Points on a hilly landscape, in no order, each with its height.
A ball rolls from a point to the lowest of its 3 nearest points, and stops where none of them is lower. Distance is the straight distance between rows; heights are no part of it.
J_141 (h 3.54): 79 115 140 115 82 130 111 144
J_309 (h 2.28): 56 87 133 133 130 147 103 102
J_911 (h 4.10): 108 82 85 92 107 102 76 70
J_354 (h 1.23): 73 89 133 117 111 141 85 111
J_660 (h 3.66): 121 98 87 100 103 82 76 84
J_507 (h 2.46): 103 121 103 86 73 112 122 125
J_614 (h 2.61): 94 113 97 93 67 116 115 116
J_114 (h 2.70): 118 117 91 91 83 84 109 115
J_489 (h 5.61): 134 112 94 107 91 66 90 105
J_673 (h 8.54): 122 96 81 116 105 18 130 107
J_799 (h 2.54): 91 80 120 84 127 125 77 79
J_18 (h 2.38): 86 88 140 107 122 137 70 105
J_474 (h 1.86): 103 85 98 96 108 113 72 83
J_86 (h 1.34): 115 103 95 100 93 99 83 98
J_502 (h 7.74): 119 110 66 93 84 49 134 95
J_885 (h 3.64): 123 123 106 91 75 95 106 122
J_115 (h 4.39): 66 93 147 133 135 149 90 114
J_984 (h 3.11): 95 88 134 98 123 126 67 93
J_970 (h 7.54): 136 122 90 92 99 53 133 113
J_189 (h 7.94): 116 81 90 94 134 84 74 60
J_127 (h 3.37): 102 116 124 103 81 116 94 130
J_768 (h 8.10): 115 100 62 102 95 34 129 96
J_977 (h 2.24): 98 108 110 105 77 118 95 116
J_361 (h 8.06): 112 96 54 106 94 53 112 82
J_103 (h 2.74): 117 128 104 79 76 98 132 127
J_122 (h 0.85): 79 91 118 104 104 137 81 100
J_142 (h 7.39): 129 120 84 84 87 62 129 110
J_245 (h 8.50): 130 107 91 106 110 21 138 117
J_481 (h 1.31): 92 94 86 95 92 116 83 84
J_958 (h 0.69): 71 91 116 112 97 137 92 110
J_881 (h 2.48): 101 117 85 78 67 100 118 109
J_819 (h 2.04): 51 90 128 122 116 146 101 107
J_976 (h 8.62): 116 77 75 90 135 74 81 51
J_664 (h 3.30): 127 127 96 81 82 87 128 122
J_55 (h 5.37): 72 121 122 91 74 132 155 143
J_571 (h 1.57): 55 110 114 119 80 131 130 129
J_822 (h 6.81): 113 93 65 103 95 75 91 73
J_63 (h 1.03): 71 88 99 103 90 133 86 95
J_547 (h 7.25): 120 115 81 97 85 62 112 103
J_850 (h 2.39): 111 122 92 81 72 94 119 115
J_327 (h 2.71): 97 109 85 96 71 110 96 102
J_806 (h 3.51): 77 119 113 93 70 125 133 134
J_505 (h 2.17): 106 119 100 89 72 104 105 120
J_621 (h 8.34): 106 79 76 84 123 96 80 52
J_193 (h 6.33): 122 92 72 114 102 47 95 86
J_391 (h 4.90): 94 124 125 91 77 122 135 149
J_118 (h 6.34): 105 78 90 77 132 101 76 57
J_549 (h 8.03): 119 86 74 107 112 67 80 72
J_541 (h 0.96): 103 101 115 103 94 112 74 109
J_980 (h 2.23): 57 72 121 92 128 143 96 83
J_813 (h 6.82): 131 114 83 108 100 51 108 104
J_351 (h 5.22): 124 103 78 103 97 70 95 89
J_415 (h 1.85): 65 104 135 129 96 137 101 129
J_133 (h 3.47): 102 84 102 87 127 110 71 75
J_156 (h 8.49): 120 74 86 96 141 64 79 53
J_287 (h 2.12): 48 81 108 114 110 144 98 94
J_573 (h 1.84): 61 94 130 124 105 142 100 120
J_667 (h 8.42): 130 107 81 103 103 30 139 111
J_826 (h 2.29): 68 77 127 100 131 141 88 87
J_604 (h 3.50): 104 106 69 93 82 94 95 88
J_602 (h 2.88): 56 87 139 136 131 149 100 109
J_395 (h 8.40): 124 88 80 107 120 62 79 76
J_526 (h 7.50): 118 117 69 85 76 69 134 99
J_821 (h 8.41): 126 86 96 95 135 82 67 69
J_211 (h 3.70): 125 116 100 100 87 86 90 110
J_688 (h 3.34): 117 95 107 100 114 99 68 86
J_268 (h 2.27): 87 82 106 92 115 129 79 80
J_111 (h 0.50): 57 98 110 119 83 142 111 114
J_454 (h 5.44): 95 130 133 83 80 127 138 151
J_43 (h 8.47): 111 77 59 103 116 65 89 61
J_153 (h 2.30): 115 111 103 100 82 101 90 110
J_551 (h 4.29): 91 74 96 79 129 125 80 63

For each start below, name every point that the ball comes to, in order.
J_481 => J_63 J_958
J_395 => J_660 J_86
J_55 => J_806 J_507 J_505
J_970 => J_813 J_351 J_660 J_86
J_118 => J_133 J_474
J_980 => J_287 J_958
J_799 => J_268 J_474

Where does a ball stop that starts at each point below?
J_549 => J_86
J_43 => J_86
J_547 => J_505
J_673 => J_505
J_245 => J_86
